Each row is a point on a tangle of strands that fork, close into loops and nearly touch. The rows are in no order.
Points whose rows are less than 93.9 apart are linked; no others are. Some points are linked to none.
<589>: [-12 -32  -5  -9 -17 -17  24 -22  20   7   1  -5  -8 -23 -18   0  43  15
   5 -20 -44 -32  35  17 -16   3  26  10 -19   0   0 -40   8   0   2  21
 -39   2  -1 -12  -3 -26 -14   1  21 -15   3 -51  28  -2  -7  -1   6   6]
<1010>: [-17 -19 -10 -16 -14   0  -4 -36  21 -11 -13 -11 -18 -34  -7  16  27 -26
  16 -15 -15 -11   2  25 -18 -16   3  34   5  -3  29 -16  10  -1   2  -1
 -26  11  41  -6   4 -33  -3  -7  -2 -21 -18  -7  35   7 -10 -11 -15 -15]
<951>: [ -7 -20 -17 -21 -39  -9  21 -28   4 -24  -6 -28  -9  -4 -23  -3   7   4
   7 -23 -12   8 -14  44   5  -9  12  20  -8  -4   6  10  -1  -4 -16 -10
 -44  17  32 -16  18 -26  -8  -3  10  -2 -30 -31  28   1  -1   5   0  19]
<113>: [ -7  12 -16   1  14  -8   2  31 -37 -17  12  -5  -9   6  -8  -1 -30  -6
 -18   2  21   9 -28 -18  12  -2 -25   4  -2  18 -34  39 -16   1   0 -25
  12 -16 -12  18   6  36   6  11   1  16  -4  14 -18  15  -9  20   1   7]
<37>: [  1   6  11  11  17  12 -17 -20 -18  11  -7   7  25 -26 -13   3 -27  21
 -21 -11  16  16 -19  -8   5 -25  -6 -14   3 -25   5  27   6   7  17 -19
  12   5  47  19  19  30  -5   0 -28 -15 -34  -3  -8  18   5   1 -10  37]
<730>: [ -9  31   4  11 -31   6   2  18 -11   3 -25   0 -28  42   5  -3 -21 -10
   5   7   0  37 -13   8  29  27  -6  25   3   0 -25  59   6  -6 -25   5
  21 -10 -25 -11  20   6  -7  -4  -1  12  -1  14 -24 -16  14   4  27   0]
<116>: [ -2  11   7   9   1  18 -11 -18 -12   5 -12  -9  30 -27 -23  -4 -32  25
 -21 -15  -8  11 -15  -3 -12 -24  -5 -14  -7 -29  11  29   2   2  12 -22
   9   8  42   9  31  32 -21   1 -18   1 -23 -19  -1   1   4   3 -18  16]
<930>: [  7  -1  11   4  -5 -18  17  15  25   1  52  -4  -3  32  19  -8  34   5
  -1  17  13  -7  26  -3   4   7  17 -20  -7  22  22 -27   2 -12  -9   8
  -4   5 -31 -12 -29 -52   4 -28  26  -2  27   7  29  14   4 -11  16 -30]
<1001>: [ -5  -2  11  -5   8 -16  11   5  27  -7  31 -14  15  11 -19 -15  13  36
 -19  16  13 -35  14 -12  -3   9   8 -28 -15  21   8 -27  -7 -14  20 -13
 -20 -10 -34 -15 -13 -37  11  -4  35   2  42 -31  18 -11  21   2  -8  -5]
<6>: [  5 -13 -25   7  37 -24 -26  -4 -12 -29  13   2  -2  -8 -13 -12   1  12
 -23  -5  16 -34 -12 -41  -5   6 -10  -6  16   0 -51   8   9  37  23 -18
   5  17   2  29  -7  25  34   5  -5 -10   8  15   9  12  15  10 -12  31]
<303>: [ -2   7 -19 -26 -23   4  21  52  -1   8 -28  -5  -7  17 -15   6   6 -13
 -34   8  17  23   3  -5  26 -23 -13  -8 -19  20  -1  18  -2  20 -14 -18
 -20 -10 -27  29   2   0  -8 -16   2  -1  18  21 -14  -5   0  23  23   3]
<620>: [ -8  12  -9  22 -12  20 -19  -2 -14 -16 -19  -7 -27  19  24  -4  15   5
  17  -3  13 -10   7  17   7  17   5  12  16 -16 -16  22  14 -17  12  -5
  27   1  -6  -2  26 -13  -7 -14   2 -15  -7  21   1  11   7  -4  13 -11]
<958>: [ -2  11  -5  30  13   0   4  17   2  -9   6  -3 -19  12   9 -19 -14 -12
  10  -1   2   1  -7 -21 -23  42 -24   9   3  10 -26   3  -6 -17   4  26
  45  -5 -10   8 -11   5   8  -6   6   2  -9  13 -13 -28  -8  -4  17  -8]
<826>: [ 13  -6  16  -4 -12   1   2  -2   7  28   3  26  -1 -14  27  -1   9 -10
  20  -9 -42   9  22  13 -23  10   4  -5  -6  -7  14 -36  -1  18   6  41
   3  -9  10 -13   1   2 -32   6  11   5  -2  -5  -1 -15  -3   8  -8 -28]
<622>: [  0  32  -7   1 -22   2   8  13 -18   0 -21  -1 -12  25  26   7  -6 -25
   0  -1  -5  20 -16   5  33  12   7  13 -10  -1 -12  50  11   7 -21  -8
   1  -6  -8  11  30   1 -18  -7  -7  -3  14  23 -30   7   2  11  38  -6]
<963>: [-14   9  10  23   2  32 -19 -18 -17   0   0   9  -9 -10  16 -14 -32  12
 -11 -15  -6  12  -8 -16 -20 -21   0  -9  18  -1   8   9   3 -34  30 -19
   8   5 -17  -2  15  39  -1  20  -7  -1 -10   5   7 -13  10  -7 -14 -15]
<793>: [ 12  -5  19   7 -15 -13  13  -8  33  10  36  -2  -2  25  22 -10  45   7
   7   6  10 -16  37  12   9  11  18 -18 -17   2  29 -25  -1 -12  -7   6
  -9   3 -29 -18 -13 -35 -10 -34  26  -3  27 -11  19   5  -1 -11  12 -16]
<253>: [ -3  -9  -3 -31 -42  -3  20  -8  -7 -29  -5 -21   0  14 -30  -8   3  36
 -27 -18  -8  11 -16  25   3 -22   4   4 -27  -7 -12  12  -4  -3   6 -26
 -40  12   9 -23  37  -3  14  14  24   7 -26 -43 -17 -11  11  13 -14  41]
<398>: [ -6   5  -2 -22 -28 -13  12 -13  -1  15  -5 -16  -4  -4  -7   3  -4 -20
  32   2   5  14  -2  46  29  -8   5  10  -5 -21  37  14   3   4 -35  -4
 -26  -1   7 -11   3 -21 -25   0   2   6  -8 -16  17   8  -9  10 -12   1]
<798>: [-13  17 -14 -29 -13   5  15  48 -17  -4 -13  -1   1  14 -23   5  -5  -2
 -40  15  21  19  -7   6  19 -36 -11 -16 -16  32 -15  29  -1  12 -18 -30
 -20 -21 -26  17  -7  15   2  -1   5  14   7   7 -20  -5   5  23  12  11]
<867>: [-14  -6  -1 -10  -8   0  -7 -24   6   7  -6  -2 -10 -40   1  15  16 -30
  19  -8 -29  -6  18   7 -30 -16   7  13   4   2  26 -31  12  11   8  15
  -9  -1  37  -7  -4 -25 -17   4  -1 -14  -9   1  21  -1  -9   2 -23 -28]
<819>: [-14  -4   2  41  11  19   0  10   8  -9   8  15 -19   5  27 -27  -9  -8
   3  -9  -5   9  -7 -21 -24  30 -17  10   1   8 -25   1  13 -22  21  26
  49   0   3  12 -19   8  -3  -9  -3 -11 -19  19 -13 -39  13  -7  13 -12]
<79>: [  7 -18   3   4  14 -11  10   1   6   3  49   7  11  21  22   4  30  -4
  -3   0   8 -15  19 -27  -8   7  24 -24  -3  26  10 -42 -10  -2  -9   2
  -4   3  -9  -8 -43 -33  20 -18  11  -2  29   9  21  14  -3 -19   6 -41]
<791>: [ 27 -31 -11  -5 -10 -20  14 -17  35  11   7 -10  21  -6 -11   7  44  -3
  28   4  -6 -31  38  16  19   7  16  -1 -22 -20  26 -38   1  -4   3  14
 -29  19   1  -3 -13 -26  14 -33   2 -15  28 -17  27  19 -19 -13   3  -8]
<989>: [ -5 -14  -2  14  14  13 -19 -18   7  10   2   2 -19  -9  19  -3  25   7
   2 -15  20 -36  14  -8 -24   9   3  -9  11  -4  -7 -15   2   6  23 -15
   4   8  -9   6   3  -5   8 -25   4 -22  -2   2   7  -9  -8 -18  -4  -6]
<953>: [  5  10  -1  -2   9 -12  -4  19  13  -9  39  -3  14  25 -15  -4  11  35
 -35  14   6 -36  27 -32   7  17  14 -19 -10  28  -4 -30  -7  -2  20 -16
  -8  -2 -20 -10 -18 -37  30  -1  23  -4  40  -5  14  10  19  -9  -7 -13]
<324>: [ 11  -4 -24   1  32 -11 -12  27 -21 -19  12  -3   8   0 -18  -8  -6  25
 -35  -2  14 -27  -7 -33  -1   8 -16  -2  -1   1 -48  15  -5  33  20 -23
   8   3 -11  30 -13  27  32   9   3  14  10   3  -8  11   2  15 -11  27]
<810>: [-13  -4 -12  15 -18  12  -3 -20   8   0  -8 -30 -29  -6  18 -12  30  -5
  36 -25  -9  -7  15  34 -14   3  16   7  10 -21  32   3   6 -26  30   2
  -1   6  21  -4  18 -31 -13 -10  20 -17  -3   3  13 -11   7  14   3 -30]
<103>: [ -2  18  -3  12  -2  13 -17 -21 -12   5  -6 -13   6  -5  14  10  -5  -5
  30  -4   6  17 -21  34  10  -2  12   3  17 -19  22  24   9 -22   4  -2
   9  12  33  -7  17 -11 -10  -8  -3  -2 -12   6   5   9   1   4  10 -14]
<176>: [ -7   3 -11  17  29 -11  -6   9 -28 -29   6   1 -14   4   4   1 -30 -13
 -12  -1  20   3 -26 -24   5   4 -27  15  19  13 -34  26  -5  -8   8 -19
  28   1  -9  21   9  29   2   5   1   6 -17  17  -4  16  -2   2  -4  14]
<790>: [  1   3   6  10  16   4 -15 -21 -20   9  -3   5  26 -25  -3  21 -16  -7
   5  10  19  17 -24   8   7 -20   1  -4  10 -13   6  22   9  11   6 -12
   5  -8  55  11   7   1  -4  -1 -36 -12 -32   7 -18  27 -10   0   2  21]
<778>: [-10  29   6  13 -22  19  -7   4 -13   7 -25   0  -8  41   0 -15 -19   6
  20  10 -13  46   5  22  24  27   3  28   7  -3  -8  44   9 -12 -17  18
  36 -10 -17 -17   1   0  -3  -5  -1  16 -13  15 -29 -24  27   1  22  -2]
<62>: [  8  -2  20 -11 -16  -3  -2  -6  -2  19   5   8   3 -32  19   8  -4 -32
  26   3 -35  11  28   5 -30  -3   7   7   4   1  23 -43  11  21  -9  42
  -1  -6  29 -14 -11 -10 -31  17   3   0  -9   6   5  -6   1  11 -21 -26]
<83>: [ 21   0 -19  13  29 -16   1  38 -10  -6   9  -6  22  13 -24   3  -6  18
 -19   8  13 -21   2 -42   7  15 -17  -1  -2  12 -37   8 -24  17  10 -19
  15   3 -10  26  -9  21  31   4 -10  20  19  10 -12  11 -22  16  -5  15]
<339>: [  8 -13 -12 -20  -9 -18  -7 -34  15 -19   6  -5  15 -42 -10  10  -3  -8
 -23  -4   7  -8 -28   9 -16 -33   1   8   4 -20   6  17  -1   7   4 -21
 -28  11  67   2  10   3  15  17 -29 -35 -31 -12  -8  14   1   5 -15  28]
<158>: [  7 -33 -14  -7  41 -11 -24 -30  11  12   3  23  -1 -30   1  -1  16   3
  -4   0   8 -41 -10 -27 -29  -6   8 -18  23  -3 -18 -24  -8  17  20  -9
 -15   7  -5   9 -17  26  30   8 -24 -15  12  -3  13 -14  -9 -12 -27  -1]
<712>: [  7 -12  -4   7   1   7  -4 -21  15  18   2  -3 -11 -10  16  -3  30   7
  13 -22   1 -32  24   9 -16  10  11 -14  -9 -11   8 -27  -8   6  14  -2
  -2   0  -8  -7  10 -12  -6 -28  15 -17   8  -8   3  -6 -15 -11  -3 -14]
<869>: [  3 -11 -16 -35 -43 -10  19 -11  -5 -36  -1 -22   0   2 -20  -4   7  22
 -10 -20 -13   2 -19  32   2 -18   9   9 -28 -10  -8   3   1  -2  -7 -15
 -51  21  26 -17  24 -15   9  20  16  -2 -28 -35   3   4   2  11  -1  33]
<528>: [-13 -11 -16  22  43 -11 -28 -25  -3 -11   7  11 -24 -17  -2  -6   1  11
  -7  -3  16 -28  -4 -50 -20   3  -9 -17  21  18 -34  -2  22  10  34 -10
  21  15  -5  28   2  16  21   5   0 -22  -6  11  27   6  22   9  -9  18]
<928>: [ -5  30   1   8  -2  19 -15  -8 -13   5 -16   1  13  24  11   3 -21 -12
  36   3 -11  41  -8  26  23  20   3  17   4  -8   2  23  12 -13 -19  37
  32   0  17 -19   0   9  -3  -2  -9   9 -20  15 -27 -14  19  -6  17   2]
<50>: [ 12 -32 -19 -13 -25 -19  21 -15  28 -10  -3 -21   0 -20 -14  -1  37   0
  26 -20 -14 -41  21  18  -1   5  18  15 -22 -19   6 -31  -7   5   5  12
 -43  22   7  -8   9 -27  14 -16  15 -20  10 -30  38  10 -19  -4   6  10]
<942>: [ -2   8  -8  19  10 -14   0   1 -12 -18   4  13 -17   6  21  -3 -26 -38
   0   6  31  16 -34 -22  26   9 -33  23   8   2 -36  41  -1 -28  12 -15
  36   2  -9  24  25  30   1  -2 -21 -11 -12  31 -13   7  -3  12   9   4]
<442>: [ -4  13  -4  17   3  27 -25 -12 -19  -6  -8  -7  -7  10  20   9  -7   2
   9 -11   5   5  -5  17   7   0   9   7  20 -19   1  18  13 -22  21  -4
  22   3   5  -4  22  -3  -6  -6   7 -11 -14  17  -3  11   4  -6   8  -6]
<962>: [ 13   8  39  -7  -1   8 -14  -6  -9  12  -7  -8  27   1  -9  11 -48  -7
  12  14 -18  18   5  -4   0   5 -18  -3  -1 -15  27 -13  -7  22 -30  16
  14 -15  10 -19  16  23 -16  29  -3  22 -17   9 -19  -2   8 -10 -20   3]
<976>: [ -2  29   6  10 -13  -9  15  44  -5  -3 -17  -9 -35  22  -6  -6 -18 -10
   9  17   9  14 -16  -1  15  24 -19  13  -3   7 -25  39  -7  -3 -22  11
  16 -14 -41   2  10   4   2  -1  10  20   9  20 -10 -20  -2  10  24  -3]
<555>: [  7  23   9   0  10   8 -10  -1 -22  -3  -8   4  12  12  10  26 -22 -17
  25   6  -1  22 -12  20  29   4   5   4   5  -7  -5  11  -1  12 -26  14
  20 -17  16  -8   6   7  -7   4 -16   1 -20  18 -23  17  -7 -11   2   4]
<921>: [ 16   4  25  -7   3  -5  24  19  28  10  13  31  10  23  20 -19   6  -4
   4  27   2  22  13  14   1  27   1  11  -3   4  14 -19  -7  -2 -17  60
  27  -9 -39 -14 -36 -13 -15 -14   2  31   7  -4 -13 -14  -8 -11  31  10]
<182>: [ 12 -27 -10   1  33 -11  -2  -5   5   2  35  11  22  14   8   8  23  -2
  -8  -2   5 -26  14 -42 -10  10  26 -26   0  26   3 -46 -15   2   3  -7
  -9   3   1  -2 -54 -22  30   3  -7  -6  29   2  14   4   0 -17  -5 -32]
<307>: [ 15  11  38 -11  -2   9  -7  10  -6  19  -7  10   4   6  -6   4 -41  -9
  14  15 -10  25  11   7   3  11 -16   7   4  -8  26 -22 -18  18 -30  42
  15 -16 -17 -16 -10  13  -9  23   4  18 -16  11 -25  -3   3 -16 -11  13]
<59>: [-13 -26   9 -14 -23 -22  27  -7  23  -3  -6  -2  -1  -6 -29  -5  30  29
 -14  -3 -37 -29  36  14  -4  -4  26  16 -15   0  -1 -41   8  -3   7  25
 -47   7 -23 -16   8 -15  -7   5  20  -2   9 -62  24  -2  -3 -11   0  30]
<688>: [ 18   6  -7  17  35 -16  -8   7   0  -3  23   3  26  19  -5   5  -4  16
 -25   2  -2 -40  17 -54  -5  30  -1 -14  -1  30 -17 -19 -14   8   9 -17
  11   1 -15  10 -13   8  35  10  -7  13  29   2  -6   7  -7  -5  -2   2]
<405>: [  6  11   5  -1   6   3  -6  -7 -24  -1  -8   1  19  -3   5  28 -12 -26
  22  14   6  18 -17  11  30 -10   8   3   7   5   0  18   7  20 -18  -5
   4 -20  41   6  -5   0  -5   4 -37  -5  -9  24 -26  33 -14  -2   4   6]
<21>: [-14 -22  15 -10  -7 -30  34  -5  38 -11   4  -1  13   3 -30 -16  28  24
 -23  12 -11 -18  23   7  -7  -9   0   3  -7  10  17 -38  -5 -17  15  11
 -46   7 -44  -7   4 -10  -4  -9  20  10  31 -55  25 -15   5 -12  -9  11]
<266>: [ 11 -21  -3 -20 -13  -3  13   3  15   5  -3  -6   2  -7 -30   1  18  16
  -3  -2  -1 -19  11  20  18 -12  -3   6  -9 -27   6 -18 -12   8  -6   1
 -29   4 -23  -3   1  -6  12 -20  17   0  18 -20  10   2 -18  -4 -22  15]
<36>: [ 10 -30  -4  -1  32  -2  -6 -15   9  10  12  12  15 -13  -4   5  15   4
 -11   6  12 -36  -1 -25 -17   8  13 -23   7   7  -8 -34 -12  10   0 -10
  -6   0  -6   4 -35   8  21   5 -13  -1  24 -11   8  -6 -14 -23 -10 -15]
<708>: [-11 -21  -9  14  30   4 -23 -30   3  12   3  21 -21 -25  23  -2  18  12
   0 -11  19 -29   7 -30 -30  -7   0 -21  20   8  -9 -15  10   3  36 -12
   6  11  -9  15   4  12  17 -12 -13 -25  -7   6  19  -8   1 -10 -15  -3]
<258>: [  9  19  24   1  19 -19  26  27  32 -10  22  16  20  33   2 -19 -12   9
   5  29  -4   7   8  -5  -7  19  -2  -5   0  17   5  -5 -13  -9   2  47
  22 -16 -44  -9 -32 -27 -12   1  20  35  17  -4  -1 -26   6   1  41   8]
<204>: [  9   0  27 -13  -8  -7 -11 -18 -13   6  -5 -26  33 -16  -4  12 -32 -32
  20  26 -11   9   7   5  -4  -5  -6  10   4 -16  33  -9   0  24 -40   8
   8  -8  31 -19  10  -1 -26  18  -4  22 -12   5   0   0   1   8 -20   0]
<871>: [  6  22  -7  24   5 -18   8  30  -2  -4   2 -12 -24   9   3  -8 -22 -18
  18  13  14  -5 -18 -24   7  36 -34  14 -10  -4 -32  21 -13 -17  -5  14
  39  -9 -18  12  -2  12  19  -2  -7   3   6  22 -18 -14 -12   4  10  -6]
<830>: [ 12 -35 -36 -19  -2 -19  -4  52  -4   0 -25  13  12   6 -21  16  19  -6
 -23   7  13  16   4 -14   9 -20 -16 -10  -1   7 -29  -5 -19  26 -12 -17
 -19  -3   3  22 -30  17   8   0 -39 -10   9  20 -16   6 -17  14  12  -6]
<68>: [ -8  -7   1 -30  -5  10  -8  -9 -13   0   3  -6  11  -1 -26  -7 -23  29
 -46 -18   6   7 -28   6  -4 -26 -17  -8  -9 -14  -6  16 -17   1 -10 -36
 -13  -9   9  -8  17  27   2   3   8   9 -17 -26 -14   0  16  -6 -36  23]
<130>: [ -3 -20   9  -9   2 -24  24  -2  34  -5  25  -9  21   5 -21  -9  22  21
 -19  20   8 -18  14  -5  -1  -6   0 -18 -11  11  18 -33  -8 -19   8   0
 -33   4 -37  -8  -8 -23   9 -11  25   7  41 -37  25 -13   9  -8  -9  -3]
<811>: [ 14 -16 -21  -1  12 -10  11  37 -11  -4  -8   2  15   7 -22  11  15   3
  -9   3  18  -5  -8 -14   8  -2 -12   0   9  10 -29   1 -16  19 -14 -15
   1   4 -13  21 -23  13  19 -10 -19  11  14  17   5  10 -31   1   3  -2]
<923>: [  5  16 -12   2  -6   7   0  12 -11   1 -23  -3 -13  14  17   5  21  -2
  35  -2   0 -19   9  19  20   9  12   4   2 -17  -9  11   4   7 -17   8
   8  -5 -16  -6   6 -21  -8 -24   4 -10   9  21  -1  19 -14   6  14  -9]
<123>: [ 21 -12  21   1   3  13   9  -4  17  29   8  29  -4 -11  34  -1   4  -2
  15  -6 -21   6   7   6 -23  23  -1 -12  -1  -1   9 -38 -10  12   3  41
  15 -12  -9 -13  -8  10 -18  -4   8   8   3   2 -11 -19 -13 -13   7 -19]
<865>: [-20  21   4  18  -4  23 -12 -32  -4   0  -5   7   6 -32  -3   8  -7   2
   2  -9 -35   0   5  -8 -27 -31  15  -3   2  -2  27   9  22 -22  18  -9
   1   8  46  -9  10  19  -8  22 -26   4 -15  -8  18   2   3   2 -22 -15]
<965>: [-17 -20  -7 -13 -31  -3   7 -37  14 -13 -16 -26 -18  -6 -15   2  28  -9
  21 -30 -18   3  11  48   1 -10  13  36   3   3  28  -6   5  -6 -15  -1
 -32  18  29  -8  14 -31 -17  -7   7  -6 -21 -18  39   0  -5  -7  -6  -1]
<947>: [ -9  42  -5   9  -8  -4   8   3 -18   9 -22   0   4   8  23   8 -12 -34
  13  -7   0  33 -27   8  32  10  10  10 -11   6 -13  49  11   4 -23  -1
   2  -1  24  18  25   5 -20  -6 -18 -10  -2  18 -37   4   4  12  49  -1]
<93>: [ -7  19 -20 -16   6  -3   8  55 -31 -14   4  -2   2   8 -29   0 -17  14
 -33  15  15   5 -18 -15  11 -19 -20  -2 -14  25 -33  32 -14  15   4 -28
  -4 -25 -14  21  -8  23  18  12   8  26   8   8 -18   8  -2  31   1  14]
<769>: [-15   0  10  39  12  38 -11  -5   1 -21  -1  22 -20   4  36 -14  -8 -12
   3  -9  -3  22  -3 -14  -7   6 -12  19   8  -1  -7  10  29 -37  34  19
  45   6  -5   3  -6  14   5   3  -6 -15 -17  27  -9 -20  22 -13  12  -8]
<432>: [-23 -14 -11  14  -5   6  -3 -11  -1   2   6  22 -20 -30  14 -24  28  30
 -10 -27 -29 -20  22  -4 -34 -32  -2  -6   3   1  -7  -4   0 -15  40 -25
   1   1 -10   0   6  23   2   8 -10  -5 -15 -10  22 -19  -2   7 -36 -26]
<728>: [ -7  -6   9 -19  18  13 -21 -13 -22  10   0   0  12  -8 -21   3 -45  22
 -35  -8   7  10 -33 -18 -11 -18 -18  -8   8  -3  -8  14 -17   6  -4 -31
  -5  -4   4   0  11  41   0  21  -3  12 -14 -10  -2  -1  13 -17 -34   6]
<417>: [ 17   8  25 -10  -2   7   3  21   9  25  -3  24   2  16  10 -10 -11  -5
  19  17  -5  27  18  22   8  25   0  17   1 -10  17 -21  -8   8 -21  66
  19 -10 -30 -14 -29  -6 -14   1   8  17  -6   2 -22  -7  -6  -9  15  16]
<12>: [-18   1  17  47   6  37 -18 -14  -9 -19   3  20 -27  -6  23 -23 -20   4
  -8  -7   3  16 -13 -20  -6  -4   0   0  18   4  -8  20  26 -44  41  -7
  41  10 -16  10  -4  25  -2  22  -2 -15  -8  18   6 -19  23  -3  10   0]
<775>: [ 19 -15   4   2  -9 -11  14 -24  28  15  19  -5   5   2  12  -4  47  -2
  14  -5   0 -30  35  11   3  10  16 -15 -23 -11  27 -38  -6  -3   5   3
 -12   4 -12 -12  -4 -29  -3 -35  20  -7  27 -20  12  12 -14 -12   3 -14]
<188>: [-15  12  12  16  -5  24  -8 -27   1   8  -2  12  -7 -41  23  14   3 -24
  14   0 -22  17  -5  -5 -31 -14   4   1   9  -1  45  -3  31 -28  16   8
   5  17  53  -6   6   7   1  18 -28   3 -15   7  14   6   2   5  -9 -24]
<632>: [ -1  -8   4   6  37  16  -7   3 -14  10  -5   9  -6 -11   3   6 -22   5
   1  -6   2  -2 -10 -17 -27   9  -7  -9  21  12 -13 -19 -14   4   0  11
  15  -7 -18   8 -14  22   1  13   7   4  -3   4 -10  -5 -17 -19 -10  -5]
<1003>: [ -6  15  -3  -5 -21  -5   3 -20   0  11 -11 -28   5   1 -12  -2  -8  -6
  24  -5   5  20 -10  49  15  -4   3  -1   2 -19  30  27  -1  -9 -29 -10
 -10   6  27 -13  24  -9 -28  -5   4   7 -14 -18  11  -1   2  11  -7   0]
<349>: [-12 -18 -17  14   8  11 -30 -38  12 -15 -11  18 -21  -8  25   9  24   9
   3 -14  18 -32   1 -10   6  -2   0   7  19 -19  -3  13  25  -6  41 -19
  11  17  13  20  15 -15  23 -24  -5 -27 -13  19  26  37  19  11  -2  19]
<34>: [ -6  12  18  13 -11  20 -13 -28   3  11 -15  -2   1 -28  14  10  10 -25
  19   4   1  29 -11  19 -14  -9   0  10  19 -10  50   7  21 -22   0  12
   5  28  56 -10  16  -3  -8  -3 -19  -1 -15  11  13  -1   0  -9  -2 -22]
<249>: [ -4 -11   9 -38 -20   3  13   6   2 -20  -1 -12   1  16 -38 -16  -8  35
 -43 -11  -1   9 -25  16  -1 -32 -15  -1 -20  -7 -16   8 -13  -5  -6 -33
 -36   2  -3 -18  26  12  11  11  24  13 -18 -39 -16 -19  18   0 -36  41]
<106>: [  8   6  26   5  30  -5  20  17  20   0  23  14  18  16   4  -9 -13  18
  -3  24 -10  -7   0 -14 -19  19  -2 -21   0  17   2 -20 -15  -6   0  28
  14 -22 -34 -10 -22 -16  -7  12  27  27  26  -8  -2 -13   0   1  27   0]
<358>: [-13  17 -11 -18 -33   4  17  41   4 -26 -13 -20 -43  14 -26 -13   9  27
 -20  13  31   1 -14  21  13  -3  -8 -15 -12  15 -39  37  15   6   5 -42
  -3 -10 -29  15   1 -16  -7  -3  19   4  11 -16 -10   1  10  20  -7  14]
<553>: [ -3  17   0 -24 -14 -10  13  19   1  22  -8  -9  -5   7  -1  11  -2 -10
  31  11   4  13   5  34  41  -8  16   2 -10 -30  28  12   8  11 -32  10
 -21  -6 -19  -3  -4 -25 -23   9   8   6   7  -7   8  16  -9  17  -8   8]
<931>: [ 18   0 -15   1  17 -19 -12  23   7 -11  26   1  27  36 -18   9   9  24
 -35   7   5 -33  29 -48   7  18   4 -10  -1  27 -14 -22 -14   6  16 -21
  -3  10 -13  -6 -20 -15  46   3  -2  10  34   4  10  13  10  -7  -8  -8]
<936>: [-10  22   6  15  -3  28 -20 -25  -8   5  -8   1  16 -19  -8  -5 -28  14
 -12 -23 -24   3  -3 -14 -18 -26  12  -8   2 -12  17  12  11 -25  22 -22
   3   9  23  -7  27  33  -9  16 -16   3  -8  -9   8   0   5  -3 -22  -6]
<200>: [  9  -9  17  11  20   9  10   8  15  21  14  22  -2  -6  23  -4  -8   9
   3   4 -10   0  -8  -7 -33  25  -3 -24   5  14  -5 -27 -16   2  -4  26
  14 -15 -20  -8 -23   5  -8   3  15  15  10  -7  -7 -25 -10  -7  13 -14]
<57>: [  5  21 -13 -15  -5   6   9  17  -9  15 -23  -1  -8  12  18  11   8 -19
  42   6  -4   4   3  24  36   4  22   9  -2 -20  10  14  12  10 -34  19
  -3  -3 -15  -2  -9 -22 -18  -5   2   0  13  19   1  20 -11  12  17 -10]
<411>: [ -6  -5  19  -1  39  20 -18  -8 -19   9   0   9   2  -8  -5  16 -51   1
  -4  -3   0  18 -24 -23 -13  -8 -16  -2  23   9  -8  -9 -15   1  -6  -4
  12  -8  -4   1  -3  41   2  30  -8  -1 -18   8 -13   2   1 -31 -30  -1]
<806>: [  9  15  -6  -9 -22   3  20  40  -6  10 -22 -15 -17  30  15   5  -4 -25
 -23   6  13  28  -9  -5  40   1 -13   3 -23  13  12  34  -3  16 -18 -11
  -6  -7 -26  28  22   6 -12 -12   4  -1  22  34 -31  -6  -2  18  41  -4]
<248>: [-10  33  -2  10   2  -4  12  -1 -19  13 -23   7  15 -16  14   7  -5 -41
  21   8  13  30 -32   8  21  -9  12   3   0  15  -5  36  13   9 -25  -3
  -1  -1  46  27   8   2 -16  -6 -35 -19 -10  17 -38  24  -5   7  39   8]
<10>: [ 16 -34 -35 -35  -7 -10 -17  63   0  -2 -25   5   2   3 -27  12  13 -10
 -40  11  12  11   7  -1   5 -42 -10 -17   3   8 -28 -22 -13  13 -20 -25
 -27  -8  10   9 -27  27  12  27 -29 -23   7  13 -29   1   6  12  13   4]
<529>: [ 11   0  29 -16 -16  -8  -6 -15 -10   9   2 -14  17 -23  15   6 -20 -46
  31  21  -9  18  18   5 -13   2  -2  18  12  -9  39 -28   5  25 -36  36
   3  -3  26 -23  -3  -9 -22  16  -2  15 -12  11   4  -3   5   3 -15 -11]

A piece is all that can be reached along the links. How many separate loops has the piece of each point below (a circle has one, a figure eight two, a Y none), and how many tips (points with one link)?
<965> => loops 2, tips 0
<83> => loops 2, tips 1
<398> => loops 3, tips 1

How many points has the smallest loop of links through each point below? Write none if it is on no loop.
<930> => 10
<123> => 12
<116> => 16
<1001> => 18
<830> => none
<411> => 15
<622> => 8

Name the points in between on the shortest way along the links from the first point to the second, in order.
<62> / <68> => <826> <123> <200> <632> <411> <728>
<965> / <106> => <1010> <867> <62> <826> <123> <200>
<769> / <622> => <819> <958> <871> <976> <730>
<188> / <947> => <865> <936> <116> <37> <790> <405> <248>
<529> / <253> => <62> <867> <1010> <965> <951> <869>
